Each row is a point on a landscape with many valleys, with its height.
From any point a ball rolls to the lowest of the 2 points nearest to it. It stops when none of these is lower. Distance is the straight distance between rows; heights are no part of it.
mupi (h 57.8): [120 114  98 123  94 176 120 110 150 150 137 106 133 124 106 144 156  83
 103  97 117 102 104  98 131 148  86 114 148 113  92 108 125 182 171 165
 117 151 126  70 104]
Linem (h 51.7): [144 128  79 175  96 150  80 103 141 151 152 100 155 142  75 146  67  53
 188 135 144 134 162  33 125 115 146  94 104 102 168  73  91  90 139 168
 108 126  67 141 125]
til (h 71.6): [140 119  72 187  73 151  94 161 116 124 195 100 164 161  86 130  92 148
 132 134 138 103 183 122  98 165 136 119 133  97 133  97 185  81 150 151
 113 127  70 192 152]
Nupa (h 35.7): [114 138 115  78 180  31 120 113  59 185 123 102 120 133 143 109 138  88
 151 106 107 141 109 153 111 112 127  73 103  46 137 155  80 144 134  97
 134 136  94 137 153]
kibo (h 62.1): [129 147 105 102  91 129 124 129 146  89 105  72 143 157 120  95 107  79
 166 149 108 132 128  96 173 138  87 127 129 139 208 152 138 124 119 140
 134 141  85 187 167]
figob (h 53.8): [135 128 145  96 134 108 152 154 129 121  92 143 157 137 160  73 112 155
 144 147 113 150 137 144 155 112 125 179 135  89 200 155 174  89  88 101
 143 121 151 167 107]
vaf (h 70.9): [ 90 149 143 146 145 111 120 146 143 150 141 135 114  91 170 140 149 184
  63  94 176 136 139 164 104  93 148 124 152 130  81  86 141 147 143 103
 133 135 172  84 163]
zeker (h 62.0): [148  98 158 132  90 161 155 131 103 125 103 150 144 131 101 122 112 111
 162 139 117 161 102  89 147  59 150  96 145 142 147  74 135  90 178 116
  83 120 139 143  68]
tol (h 21.7): [ 90  91 108 126 143 108  95  88 132 198 157  90 138 128 106 166 105 145
  92 140 138 125 147  76  79 134 177  97  93 117  98 104  39 131 184 128
 125 119 150  89 139]
koten (h 54.8): [153  89 119 131 107 134 142 157  95 152 138 125 183 156  65 116  74  73
 176 155 160 123 124 129 128  96 168 118 150 154 168 120 152  83 133  85
 100  82  97 188 119]
Zod (h 25.3): [142 169 191 113 155 123  99  53 147 137 196 129  96  77 123 126 189 153
 176  69  64  78  87 156 121 182 101 138 107  90 104 172 121 120 157 129
  87 160  32 121 113]
mafeg (h 28.2): [ 90 156 166 129 138 162 122  96 126 125 134  88  99 121 130 107 131 142
  87 128  99 112 117 110 124 130 106 108  92 152  89 165 107 141 161 127
 183 127 107 133 136]
Ziku (h 76.9): [ 99  88 106  46 115  77 108 127 117 195  88  76 173 157 109 123 104  71
 128  85 150 118  95 116 141  89 145 103 135 129 178 117 112 132 146  79
 143 126 112 129  80]
pudob (h 48.3): [160 132 142 126 157 123 107 116 162 107 105 127  85 108 161 170 117 146
 147 154 119 133 173 156  99 139 126 102 101 145 115  93 113 140 102 131
 108 116 147 105 184]
Mem (h 28.5): [172  62 124 146 142 149 122 114 147  96 174 204 110 111 105 135 154 156
 131 137  97  86 126 161 107 166  79 198  92 135 118 163 143 137 105 136
 144 112  86 122 135]
fasi (h 39.5): [134 137 115 152  79 130 187 162  76 125 121 157 138 147  96 117 106 152
  96 181  74 138 130 136 118 193 123 139 134  73 123 158 146 120 116 138
 161 119 112 193 128]
letag (h 38.2): [113 119  79 140  91 128 123 167 157 129 141 139 158 149 119 164 150 163
  87 162 138 106 176 102  98 172 136 120 110 188  88  65 136 143 166 163
 120 118 221 120 123]
pudut (h 68.2): [139  83 159 117  82 119 166  97 123 114 105 132 113 135 143 127 118 134
 203 137  98 152 119 133 161 103 122 119 173  99 173 109 113  83 109 104
  79 170  66 149 116]
Viv (h 32.2): [118 132 110 130  79  75 171 170 100 131  77 143 127 162  98 115 111 148
 125 175  84 152 151 130 138 158 123  88 118  86 157 122 129 103  92 120
 168 128 143 197 130]
som (h 38.5): [117  94 152 107 116 163 134 112  90 132 108 146 127 113 121 102  74  83
 167 134 107 110 101 106 106  66 115 123 146 145 147 129 103 118 139  85
 140  77  66 145 105]
kalam (h 45.8): [170 154 196 117 167 137 152 137 149 104 126 147  87  91 175 150 144 179
 110 162 109 154 158 162 127 136 133 138 123 166  91 112 111 121 120 112
 150 145 176 121 155]
bevov (h 33.3): [131 111  95 127 136 161 102 150 165 128 157 172 150 122 112 165 143 175
  87 170 143 104 171 115  75 173 131 165 113 213 128 114 104 132 193 136
 148 134 183 132 111]
kig (h 72.6): [152 161 136 146  90 138 127 111 152  74 138 133  90 107 166 130 160 153
 171 115 118 133 135 159 156 124 126 127 173 113 128  90 182 102 101 174
  68 200 128 130 113]
pezu (h 33.6): [108 167 195 117 176 114 123  84 149 141 111  80 102 118 120 102 157 125
 124 119  77 142 126 127 147 137 109 114  88 125 110 171  83 154 137 127
 149 123 121 125 188]
kuf (h 62.4): [103 144 136  72 122  89 140 165 143 157  87  87 126 170 126 124 162 146
  57 107 152 162 128 185 172 107 152 108 141 153 123 115 126 122 113  91
 193 156 163 127 131]
tuda (h 26.9): [133  87 113 117 167  99 103  94  97 141 155 134  78 112 139 158  93  90
 146 111 139 137 116 126  82 113 149  65  82 105 105 136  76 117 110 107
 120 116  91 108 124]
nesi (h 15.1): [134 147 117 155  91 161 138 105  99 179 138  96 171 167  70 159 117 122
  95 109 111 145 125  71  79 107 133  77 104 117 113  49 106 105 184 126
 132 117 150 115  73]
Voko (h 16.9): [111 115 155 122 154  73 128 159 140 166  94 122 108 125 114 150 115 175
  86 178 124 153 201 144 114 126 135 119 118 142 118 102  57 133 119 101
 187 110 148 143 214]
vib (h 79.9): [137 148 101 142 165 128  89 142 157 107 147 167 109  81 151 164 179 194
 107  94 166  89 120 168  93 144 108 151  98 133 101 137 158 128 144 152
 113 139 185 101 138]
mimap (h 46.4): [159 140  87  83  82 179 116 150 132  68 170 155 118  91 143 176 128 118
 173 131 148  70  77 137 106 160 128 139 146 154 166 123 162  77 178 122
  78 133 110 163  64]
Lub (h 28.6): [121 165 156 113 182 133 103  99 133 169 131  93  91 112 155 164 102  94
  85 120 119 165 132  97 100 123 148  90  91 105 109  91  39 146 126 106
 208 111 113  71 102]
rak (h 54.5): [119 176 127 137 168 105  91 112 142 122  90  93 151 109 182 117 119  99
 194 125 143 129 170 150 112  90  94 131 147 128 181 109 148 153 125 143
  76 137 155 118 190]
Rig (h 46.6): [ 99 184 125 125 135 111 152 152  90 144 112 106 120 140 139 102 136 130
 105 130 120 112 142 186 139 189 128 102 164  51 116 172 166 153  95  96
 155 139 110 159 130]
Leno (h 38.7): [ 98 123 102 162 148 110 153 162  87 152 125 164 195 154  82 127  80 112
 118 174 197  96 133  93 134 110 189 141 129 227 134 145 117 125 120  94
 143  82 154 172  75]
ver (h 26.7): [121 120 149 150 150 119 123 106  98 198 141 142 143 122 111 124  99 123
 120 126 107 145 142  85  61  66 113  96  73 125 108  81  64 124 145  99
 170  90 131 101 141]
sos (h 42.4): [147 121  85 145 144 129 165 158  92 129 122 178 170 177  94 127  85 123
 116 165 176 145 143 109 100 160 162 146 140 182 133 162 113 115  91  96
 160  92 149 169 118]
vof (h 18.2): [121  52 119 156 111 159 160 108 138  71 165 176 130 128 111 125 128 161
  96 174  90 116 120 100 125 191 129 219 100 124 146 173 151 143 126 158
 129 129  94 135 135]
Seku (h 36.5): [174 102 159 130 125 155 139  94 143  93 182 166  84 105 123 120 124 125
 153 131  84  85 127 187 132 185  90 172 132 105 108 165 164 123  67 123
 136 119  50 140 131]
Rim (h 46.3): [131 122 130 135 158 170  97 126 157 120 145 154 130  95 117 146 170 125
  94 106 131  87 101 125 124 110  73 161  79 192  78 134 134 176 167 170
 157 131 154  63 125]
kule (h 63.7): [131 101 132  75  94  96 167 181 128 149  84 136 165 174 104  84 154 141
  86 150 101 139 132 146 176 110 125 152 154 153 142 114 127 139 118  97
 203 139 168 144 113]
Subu (h 24.3): [147 124 106 165 118 128 139 210 119 103 166 185 143 144 134 112 133 160
  76 181 113  98 173 116 122 148 145 166 110 148  87 103 159 144  95 143
 184 104 187 106  99]
nos (h 58.4): [ 91 111 138 107 132  74 176 169 100 167  95 120 179 137 149 104 142 150
  95 151 115 125 139 152 156 117 114 150 145  95 132 123 144 149 130  83
 169 142 204 130 136]
beg (h 58.5): [131 133 110 105  79 122 121 136 154 116  82  96 156 171  86 114 100  91
 160 150 118 148 132  56 166 101 123  94 128 158 225  91 124  99 136 126
 119 117 122 182 114]
Mogi (h 48.4): [102 159 135 162 137  97 124 123 169 128 123 132 139  93 189 115 137 164
 151 134 134 120 182 160 105 127 116 157 177  96 149  85 168 170 101 132
  72 132 170 103 187]
medo (h 47.1): [125 121 114 149  73 138 179 175  65 110 134 145 140 134 110 110 143 150
 106 140 101 108  99 134 156 146 134 127 159  73  99 133 191 123 145 141
 122 144 128 150  95]
vez (h 58.6): [169 125 129 108  83 135 151 174  79 123  89 141 152 155  84 118 112 109
 173 128 144 160  90 121 166  60 152 111 164 124 172 104 156  64 157 116
 100 120 101 182 105]
loror (h 38.6): [164 126 145 136 100 139 114  84 126 131 162  86 105 116  80 136 124  83
 150 148  51 139 126 111 123 172  87 113  84  85 118 145  92 129 179 188
 118 155  63 155 178]
Nup (h 67.1): [ 93  96 113 113 114 105 127 151 139 107  87 136 131 146 110 143  95  93
 128 147 152 124 106  58 197  83 167 102 141 203 160 108 104 139 133 114
 119  99 164 132  71]
lezef (h 51.0): [105 141  85 135 128  79 134 193 137 142 111 153 175 160 137 100 118 114
 123 143 186 120 161 131 137 118 170 145 170 196 129 112 139 149  84 116
 131  98 221 124 105]
gatem (h 26.6): [138  83 175 146 159  90 129  72 124 124 136 130  89 116 138 119 148 144
 166 103  93 119 119 174 146 118 109 138 119  84 111 163 121 136  73 126
 105 138  75  98 184]
nidip (h 65.0): [124 114 156 146 129 120 184 125 164 101 142 153 175 151 142  65 182 100
 129 110 127 179 104 121 207 113  96 197 145 136 162 149 188 148  83 139
 119 155 178 116 112]
gasod (h 53.1): [129 110  91 112 121 143  86 104 159 163 131 100 121 112 122 169 137  79
 132 127  96  81 140  94 100 187  83 107 115  78  98 104  84 195 159 170
 128 128 112  75 125]
sika (h 48.5): [168 113 130  79 117 113 130 170 122 111  71 156 142 158 114  79 105 149
 149 152 129 150 133 154 139  80 155 157 140 162 182 137 144  75 104 107
 164  93 142 180 123]
Desal (h 74.2): [116 138 131 109 140 138 130 127 177 174  82 153 125 131 135 144 114 107
 125  81 180 201 124 137 125  61 158 128 175 176 145 100  78 126 102 106
 132 133 158  80  94]
Benur (h 69.8): [145 131 185 155 148 151 173  99 149 109 140 161 137 132 128  87 174 149
 138 113 122 164 111 161 173 127 104 194 146 129 112 169 167 127 101 151
 116 143 149 107 140]
Nur (h 77.0): [124 209 128 195  99 144 129 118 146  97 154 128 128 101 156 102 165 141
 152  96 127 142 145 111 137 121  79 113 138 100 139  97 178 129 123 176
  90 202 151 141 140]
nikid (h 16.1): [126  69 114 129 115 123 109 123 162 176 158 130 125 123 107 195 125 136
  90 127 129 125 142  79  94 126 126  83  58 122  92  50  67 130 164 124
 142 124 150  60 128]
Gat (h 54.7): [ 87 125 113 135 125 104 122 171 158 170 114 139 158 132 104 128 107 107
 121 141 206 127 144 140 148  66 216 121 151 226 116  92 122 123 112 115
 111 101 201 125  87]
Filet (h 46.5): [132 127  62 138 142 120 135 159 116 124 103 134 162 171 120 123 118 118
 119 142 181 130 142 121 124 154 137 144 163 173 119 166 135 147 106 147
 128 108 178 137 144]
gor (h 81.0): [102 177 142 156  95 153 140 114 140  97 166 158 132  88 151 101 205 141
 111  88 130 135 105 120 120 115  80 139 135 125  94 112 202 145 149 172
 104 160 189 145  94]
sudep (h 6.6): [131 112 181 145 156 174 163 106 126 100 154 160 127 113 137 116 117 173
  90 181  72 145 137 127 145 178 129 231 114 116 128 204 139 121 122 135
 151 119 115 152 133]
lusid (h 59.4): [120 122 129  96 134  96 153 151 164 109 124 150 166 145 174  76 141 128
 111 125 141 170 134 123 189 113 131 205 154 123 193 145 172 113  61 115
 128 138 201 139  83]
dov (h 64.0): [163 155 109 142 128 160  85 129 107 143 116  98 128 133 105 112 117  87
 163  86 143 123 121 151 125  72 110 113 167  83 127 129 138 117 146 159
 114 143  60 117 160]
bokas (h 79.4): [113  76  96  71  91  45 127 155 117 182  77 108 184 177  62 141 110 103
 127 126 143 104 138 119 157 106 146  96 115 150 169  90 122 128 116  93
 144 116 145 162 101]
mitid (h 54.1): [ 92 142 105 173 129 110 105 144 157 173 127 135 162 132 129 122 115 180
 146 133 174 112 199 139  74 149 155 117 144 111 128  94 151 136 112 133
  82 107 163 126 176]
Reg (h 35.2): [130 182  97 128 139 205 109 115 132 124 123 126 129 125 132 145 111  78
  92  84 168 138  78  83 105 121 118 142 140 185 106 149 120 139 149 149
 159 100 127 102  65]
Rir (h 16.6): [148  71  97 151 118 127 140 196 103 137 145 199 165 156  87 134 122 137
 103 189 128  90 188 122  95 143 150 157 126 199  75  93 121 157 125 143
 178  87 155 126 117]
tase (h 44.4): [112 152 105 108  75 110 171 168 123  96 106 135 160 171  91  68 157 118
 112 127 129 120  82 105 216 153 122 170 153 118 180 169 184 134  92 141
 153 127 116 164 115]
Migug (h 40.0): [131 142 138 130 166 154  78 102 186 136 159 162 101  91 131 153 176 151
 110  92 101  77 114 118  89 126  54 137  55 149 116 126  84 148 142 130
 171 128 107  69 119]
musi (h 67.5): [108 127 106 148 103 109 144 131 156  75 149 137 109 123 169 118 160 132
 127  94 176 155 120 132 168 116 146 132 181 123 129 117 178 129  75 156
  75 161 179 118 102]
Nuzi (h 28.8): [121 227 121 141 173 154 115 126 115 149  88 107 126 138 144 136 122  94
  87  85 160 160 103 105 110  92 105 107 101 157 102 125 108 139 120 140
 182 107 168  92 108]
riken (h 25.8): [ 81 135 119 140 140 124 115 114 120 169 139  99 138 117 126 174 136 187
  53 130 161 140 152  93  91 139 148 121 129 159  98 118  67 129 201 132
 136 153 192 119 140]
gosu (h 54.6): [134  85 106 141 118 145 151 158 112  80 157 135 116 155 114 112 109 123
  95 127 155 124  98 132 165 139 152 139 132 139 110 171 177 110  77 120
 151  93 104 139 116]
viz (h 41.5): [109  92 135 155 146  98 103 105 130 126 127 145 122  88 172 148 103 165
 184 140 112  72 169 175  87 133 130 141 154  99 134 105 155 162  94 124
  66 130 114 104 157]
mir (h 69.0): [140 134  83 178 100 172 107 128 134  86 194  90 158 141 125 109  99 138
 138 130 148 120 143  95 110 168 123 150 130 125 164 146 183 101 156 155
  95 140  95 177 153]
ruke (h 24.6): [136 144 120 122 127  95 141 160 147 146  74 129 129 161 113 115 128 162
 123 164 116 161 180 151 118 140 131 110 133 127 146 112 115 124  94 117
 156 112 175 153 179]
nik (h 63.6): [125  86 125 143  90 106 137 174 129  67 147 164 111 137 123 133 119 133
 115 168 131 116 118  72 191 104 193 113 140 202 121  85 139 134 146 131
 104 107 187 134  58]
potut (h 52.2): [126 111 118 152 115 166 130 139 120 127 139 131 153 141  72 110 173 103
  96  98 121  95  87 137 150 113  93 139 124 157  61 138 184 180 163 176
 129 127 133  83 135]
nadis (h 21.6): [176 121 160 118 177 121  95  82 102 106 152 128  62  85 165 165 108 120
 161 121  95 116 129 161  70 136 111  97  71 118 114 143 111  98 121 107
 115 116  78 147 135]
Laso (h 36.7): [132 128 118 106  81 131 179 180 110  64 117 170 138 173 100  71 163 123
 109 144 140 138  59 108 213 125 177 224 171 157 167 166 162 127 105 152
 141  97 118 142 118]
vasev (h 40.6): [107 189 157 115 162  81 147 123  57 166 116  99 106 129 139  94 158 127
 122 105  98 134 107 172 123 158 124  77 113  45  99 179 119 135 135  92
 151 137  79 169 142]
tobu (h 61.9): [105 157 204 120 203  99 112  88  95  94  99  97  94  69 223 163 139 163
 139 147  87 116 158 191 126 138 143 142 125 125 130 143 123 162 122  86
 103 129 109 122 153]
pidaf (h 39.0): [106 145 189 133 173 110 122  85 145 126 112  92  97  66 167 150 152 157
 121 135  84 113 129 114 131 130 100 134  83 136  93 136  83 173 162 144
 117 143 157  90 189]
Befod (h 22.3): [128  87 125 129 125 153 114  90 147  98 156 116  84 128 114 140 129 151
 101 126 120 123 114 108 117 153 122 123  82 158 105 166 105 121 139 142
 143 126  95 126 150]
Poge (h 47.5): [110  69 133 152 137  91 145 133 125 121 121 144 149 108 153 123  79 119
 197 172 126  97 159 131 130 114 142 120 136 120 158 118 150 134  81  98
  84 114 150 132 124]
lav (h 44.8): [130 161  70 145 122 152  94  95 135 151 147  48 148 182 101 128 120  79
 112  93 149 151 114  68 123 134 122 107 127 112 140 134 102 122 155 177
 119 125 105 112 141]
podit (h 43.6): [167 144 157 110  98 181 172 124 128 112 183 158 110 119  85 125 140 116
 148 125 131 113  91 174 156 219 126 176 161  95  99 197 159 123 100 134
 130 134  47 147 150]
ririz (h 76.1): [134 125 108 138 138 121 100 165 162  97 150 185 102  92 163 144 145 211
  99 140 165  99 164 166 107 132 163 179 142 149 100 117 148 120 103 156
 130 125 195  87 123]
zivan (h 66.7): [ 89 148 155 119 155 102 125 145 155 170 118  89 117 143 142 113 161 147
  62  88 148 145 131 184 143 101 136 112 144 130  98 116 125 166 117  82
 165 123 136  86 181]
vus (h 34.2): [ 77 124 131 152 161 111 119 161  82 131 123 121 153 129 136 120  74 143
 113 142 180 106 134 102 127  63 158 103 110 190 136 137 133 103 125  87
 171 103 153 149  98]
Pigu (h 40.9): [166 124 104  74 106 190 138 148 125  76 153 192 103 101 129 174 149 131
 133 133 130  79  60 148 113 164 109 161 120 173 127 158 125 102 162 116
 140 129  92 137  73]
tir (h 33.8): [178 138 145 112 141 176 100  78 101 108 150  77 109 102 129 144 103  64
 176 136  87 116  95 114 114 131  89 130  92 106 123 158 124 116 181 169
 111 124  66 136 142]
buse (h 74.3): [109 122 124  63 134 115 130 122 112 140 103  80 129 150 163 129 111  61
 149  92 160 156  87 144 155 103 152  81 149 112 160 142 116 115 138  76
 115 141  89 128  87]
Pizuk (h 43.5): [118 120 132  83 113 157 121 144 122 125  80 113 126 150 120 102  92 112
 129 132 132 132 119 142 130  69 145 120 166 168 145 129 125 102 140  99
 164  84 107 153 117]
sel (h 83.6): [128 173  94 136 120 155  98 123 165 111 165 162 128  95 134 143 203 147
 121  78 139  96 101 145  93 139  62 138 115 130 131 127 171 125 178 158
  99 161 166 125  94]
tosab (h 71.5): [116 136 145  91  99 119 153 112 125 130 101 120 135 131 164 128 122  86
 193 109 148 162 116 125 162 103 138  80 177 101 183 101 117  97 122  85
  74 184  96 141  75]
luga (h 62.7): [ 90 168 104 136 118 111 104 118 172  99 126 114 108 130 173 139 143 127
 141  99 196 163 167 159 123 123 169  82 165 129 164  86 160 138  85 122
  64 155 157 110 133]
sotod (h 19.3): [147 141 213 128 181  73 122  45 113 142 159 119  84  88 123 134 184 135
 189  85  61 118 104 161 158 164 121 126 110  78  85 159  99 136  99 133
  71 165  41  99 157]
Dato (h 34.3): [151 190 151 126 185 152  84 109 162 167 144 117 100  90 140 161 153 125
  83  97 114 117 129 111  79 149  98 113  75 127  86 111  78 162 145 122
 166 108 127  80 142]
voro (h 28.0): [167 162 184 121 160 147 126  83  92  93 133 104  96  94 178 140 127 126
 193 127  98 119 102 162 131 153 100 125 106 103 108 172 150  99 148 141
  85 154  76 158 128]
zozom (h 21.2): [146 124 150 149 122 168 157 114  94 180 132 141 157 143 114 121 132 108
 112 115  89 152 113  86  85  92  91  98 112 120 109  90 106 137 170  97
 144 127 133 106 101]
zab (h 31.2): [114 116 105 103 183  71 110 102 110 187 161 104 129 131 160 116 105  57
 151  95 123 141 112 124  95  87 134  71 103  82 129 122  75 160 106  91
 126 107  99  74 138]
Dobo (h 51.3): [ 97 136 115  91  83  78 146 150 155 134 101  96 151 174  95  72 164 131
 100 105 121 117 120 136 204 158 106 122 123  93 173 148 184 140  75 124
 174 162 122 155 130]
nizum (h 68.1): [158  95 115 127  75 177 118  99 152 113 148 145  87 133  98 153 116 137
 145 100 132 141 105  91 108 116 139  88 129 126 140  98 111  83 127 132
  92 137  70 117  92]
safep (h 57.6): [ 99 165 154  64 123  81 122 123 145 163  82  75 139 160 110  84 184 166
  85  78 137 151 113 184 173 138 134 122 125  89 149 145 162 117 129 113
 163 161 131 152 148]
Kob (h 71.0): [125 112 110 137 121 156 119  89 169 157 119 135 111 142 113 149 110 117
 125  85 161 171 113  78 106 106 151  92 132 125 137  99  71 120 108 129
 117 128 118  73  88]
Vid (h 27.4): [ 70  84 114 148 143  96 119 142  92 130 117 112 147 143 128  86  96 161
 109 138 138 107 136 130 124  91 132 147 118 116 146 166 144 118 116 103
 171  85 129 154 148]
nolov (h 65.2): [139  60 157 136  86 142 153  84 104 122 139 145 125 117 114 137  89 136
 196 143 121 140 105  99 117  99 162 101 125 119 162 114 109  65 145 105
  62 136  80 152 101]
lomo (h 58.3): [110 161  74 138 136  73 116 154 150 175 103 109 166 166 126 134 130 118
 138  98 208 152 165 150 118 137 151  93 155 115 155 103 137 136  95 114
  92 146 170 117 169]
lofe (h 43.2): [170 124 106 149 110 147  99  89 156 134 173 101 133 114 124 155 127 111
 167 130  88 121 155  92 107 181  86 128 127  95 145 133  89 143 174 165
  78 194  89 135 161]
debi (h 18.3): [136 136 112 117 156 143 104 116 123 156 104 144 125  79 129 186 142 162
 106 126 146 117 135 124  77 167 130 146 147 138  93 146  79 146 204 147
  91 143 188 124 130]
gili (h 8.1): [164 139  95 150 118 138  97 120 124 182 151 111 138 135  92 175 121 106
 129 106 127 133 131  89  78 130 118  70  86  65 109  58 103 114 152 155
 125 133 130  85 111]
togal (h 53.4): [120  78 143 132  86 142 155 132  98 117 149 127 111 111 119 119 165 154
 121  98 119 107  75 148 161 123 126 104 136  73  78 139 170 120 163 133
 102 161 100 111 105]
Refog (h 40.4): [138 158  78 129 131 177  79  93 145 129 168  82 122 139 111 159 129 100
  87  70 161 131  65  74 100 140 132 120  88 125 114 134 120 106 174 173
 137 114 116  89  68]
Vedu (h 59.6): [117  85 102 139  79 116 138 193 115  75 150 122 113 165 115 118 123 150
  73 149 136 109 120 120 185 117 197 122 158 158  97 110 167 114 120 130
 142  98 158 133  86]
Dem (h 18.7): [111  86 144 156 159 118 144 131  94 100 117 144 119 124 129 108 104 163
 108 172 108 135 138 128 135 126 115 175  94 133 130 193 123 124 115 138
 183 109 128 160 167]
taz (h 28.4): [126  74 140 130  89 163 185 139 121  53 134 178 122 150  92  91 144 145
 108 169 105 135  84 112 177 139 169 228 143 142 148 164 158 127  99 159
 139 105  79 129 141]
maro (h 57.2): [ 98 165 174 141 180  97 121 117  93 112  81 159 102  83 194 142  92 194
 157 165 108 126 177 193  85 131 173 136 137  96 155 142 127 129  92  89
 116 116 125 158 131]
Vupi (h 77.4): [143 167 128 111 168 116 109 113 175 163  74 113 116 148 137 137 144  92
 129  66 161 193 108 150 137  75 124 118 124 119 153 113  98 145  81 131
 134 131 126  57 149]
Dubob (h 43.3): [141 137 113 138 117 115 146 154 172 118 128 150 133 120 160 152 127 134
 133 155 152 146 164 116 110 140 129 106 124 171 112  65 130 146 106 134
  96 130 215  96 149]
repu (h 73.9): [155 128 168 128 146 149 152  92 156 134 110 137 105 138 122 128 163 111
 136  84 131 176  92 143 167 105 105 124 125 136 101 149 107 133 107 147
 118 156 123  74 141]
vif (h 32.5): [107 107 147 140 143 133  91  96 109 155  90 143 115  94 121 123  78 108
 180 130 110 101 138 108  78  42 126  98 100 111 134  90  97 122 130 131
 126  80 107 101 115]
bazus (h 65.8): [119 115 112 142  88 161 151 126 126  57 149  86 143 152 118 106 103 116
 147 171 116 135 105  93 159 164 128 173 125 142 183 170 164 117 131 162
 111 113  86 182 175]
sidu (h 59.3): [103 173 184  94 193  94 116  96 117 118  72  94 127  90 218 125 153 114
 167 123 115 134 137 186 135  93 108 135 130 123 156 124 137 166 136  99
  95 134 147 112 165]
vav (h 48.6): [160 150  71 164 130 123  73 104 127 148 158  80 150 170  92 112 104  66
 164 105 127 164 147  65 133  85 119 108 100  80 162 115  84  94 135 178
 134 147  69 128 173]
Sabu (h 7.8): [108  84 118 150 148 100 134 168 122 157 139 165 134 139 115 137 102 161
  91 190 138 126 221 127 103 168 122 153 123 165  90 125  84 148  96 124
 201  92 145 143 175]
vok (h 48.2): [118 136  94 135 122 120 101 110 153 148 122 112 124  99 145 157 131 131
 149 139 101  88 164 113  89 211  88 111 141 102 120 138  94 198 156 159
  81 159 132 123 159]
Fil (h 34.4): [176 130 117  72 132 190 127 104 141 119 139 139  98 102 131 176 140  88
 131 101 148 112  75 153 129 185 113 147 154 148  93 175 107 138 156 139
 106 146  96 103  98]
telez (h 51.8): [138  71 117 145 118 128 153 158 101 102 143 133 172 140 116 115  76  95
 164 190 128 112 139 104 137 138 150 133 136 151 158 133 169 123 129 102
 100  90 141 173 113]
fino (h 62.3): [204 137 129 140  97 168 143 160  84 103 127 138 120 143 102 123 114  95
 173 119 133 153 104 148 155  90 121 103 146 104 130 121 162  74 128 136
 116 147  66 163 133]
vire (h 33.1): [138 144 152 141 119 129 160 191 123  87 156 173 115 134 164  89 139 156
  72 170 130 151 154 125 167 109 175 188 149 147 111 133 136 111  82 139
 182 137 202  99  79]
Ruv (h 34.5): [150 106 158 141 176 118  93  89 130 129 136 145  96  76 158 146 151 167
 157 102  89  65 130 186  94 135  91 165 134 109 101 146 134 163 109 128
  89 130  87  97 160]
didi (h 59.2): [111 115 138 137 118 122 120 124 124 137 120  82 123 134 124  95 150 147
 135  96 132 130 122 170 147 107 128 115 164  74 127 147 160 126 151 138
 102 148 108 127 170]
vot (h 26.8): [141 163 143  95 163 157 118  82 129 131 134 130 114  74 161 169 183 124
 111  90 153 139  96 134 112 171 100 167 149 136  75 176  98 140 196 152
  86 156 157 136 102]
Keso (h 49.5): [158 131  94 115  85 158 152 159 129  94 160 121 104 160  92 115 115  99
 123 134 160 125 108 165 165 183 152 137 173 111 116 180 170 108  74 140
 145 112  62 159 157]
fuvu (h 54.9): [119 145 104 134  86 154 100 114 176 140  85 110 129 155  92 136  86  79
 170 151 130 139 169  54 128 128 136  71 130 126 174  64  95 116 108 154
 122  97 104 138 104]
Kot (h 52.1): [111 133 188 132 161  89 166 159  85 154 105 110 137 117 140 102 147 156
 105 146  82 127 126 181 153 112 101 131 100  71  91 144 155 137 135 100
 177 123 161 136 177]
Bamiz (h 40.3): [133 140 155 117 135 152 152 138 131  86 132 160  88 116 180 119 127 163
 113 141 147 147 131 146 147 117 157 141 159 176 102 140 122 108 103 117
 156 151 151 126  89]
midil (h 23.0): [102 167 131 109 167 122 121 129 125 154  97  94 124 150 150 128 102  80
  96 118 135 147 131 107 120 101 112  79  94 160 127 120  85 147 103  83
 198 111 134 111 119]
zub (h 28.3): [146  98 109 110 123 181 117 121 140  97 154 129 127 125 124 158 112 160
  98 157 145 129 126 115  94 172 149 153 122 187 125 151 124 104 188 129
 122 124 144 156 120]
Timem (h 45.4): [124 123 181 144 153 103 140 128  92 124 110 107 113  72 165 137 132 145
 158 152  59 104 122 162 125 133  86 114  92  75  94 144 143 162 162 140
 108 139 146 127 173]
gaz (h 52.6): [119 169 143 126 147 126 142 124 103 126 100 138 103 106 171 126 112 148
 156 139 121 126 151 162  91 161 134  94 155  88 137 146 133 141 114  98
 111 141 116 154 122]

Call two points neighbours if one is among the 2 nearest of the other. Go from one point of each pair to the other, from neighbour to neighbour, staying as low as possible. Name the highest point that can't be avoided.
Befod and sudep: kule
sotod and nadis: voro
nadis and midil: mupi
sudep and vez: dov
debi and gili: riken
Sabu and Befod: pudob

Where does a ball stop that starts at each point below?
nik: sudep
bazus: midil
Nur: sotod
kule: Befod
Benur: gili
dov: Sabu

Write out the way that a ball takes from each point below.
tobu: maro gaz Rig vasev Nupa zab tuda nadis
zivan: kuf safep Dobo tase Laso taz vof sudep
lezef: Filet sos Leno vus Vid Dem sudep
gor: Nur kig musi luga lomo mitid Mogi viz Ruv gatem sotod
Vupi: repu Benur nidip lusid figob sika Pizuk som vif ver zozom nesi gili
mir: bazus kibo beg fuvu Linem vav lav Refog Reg Nuzi midil
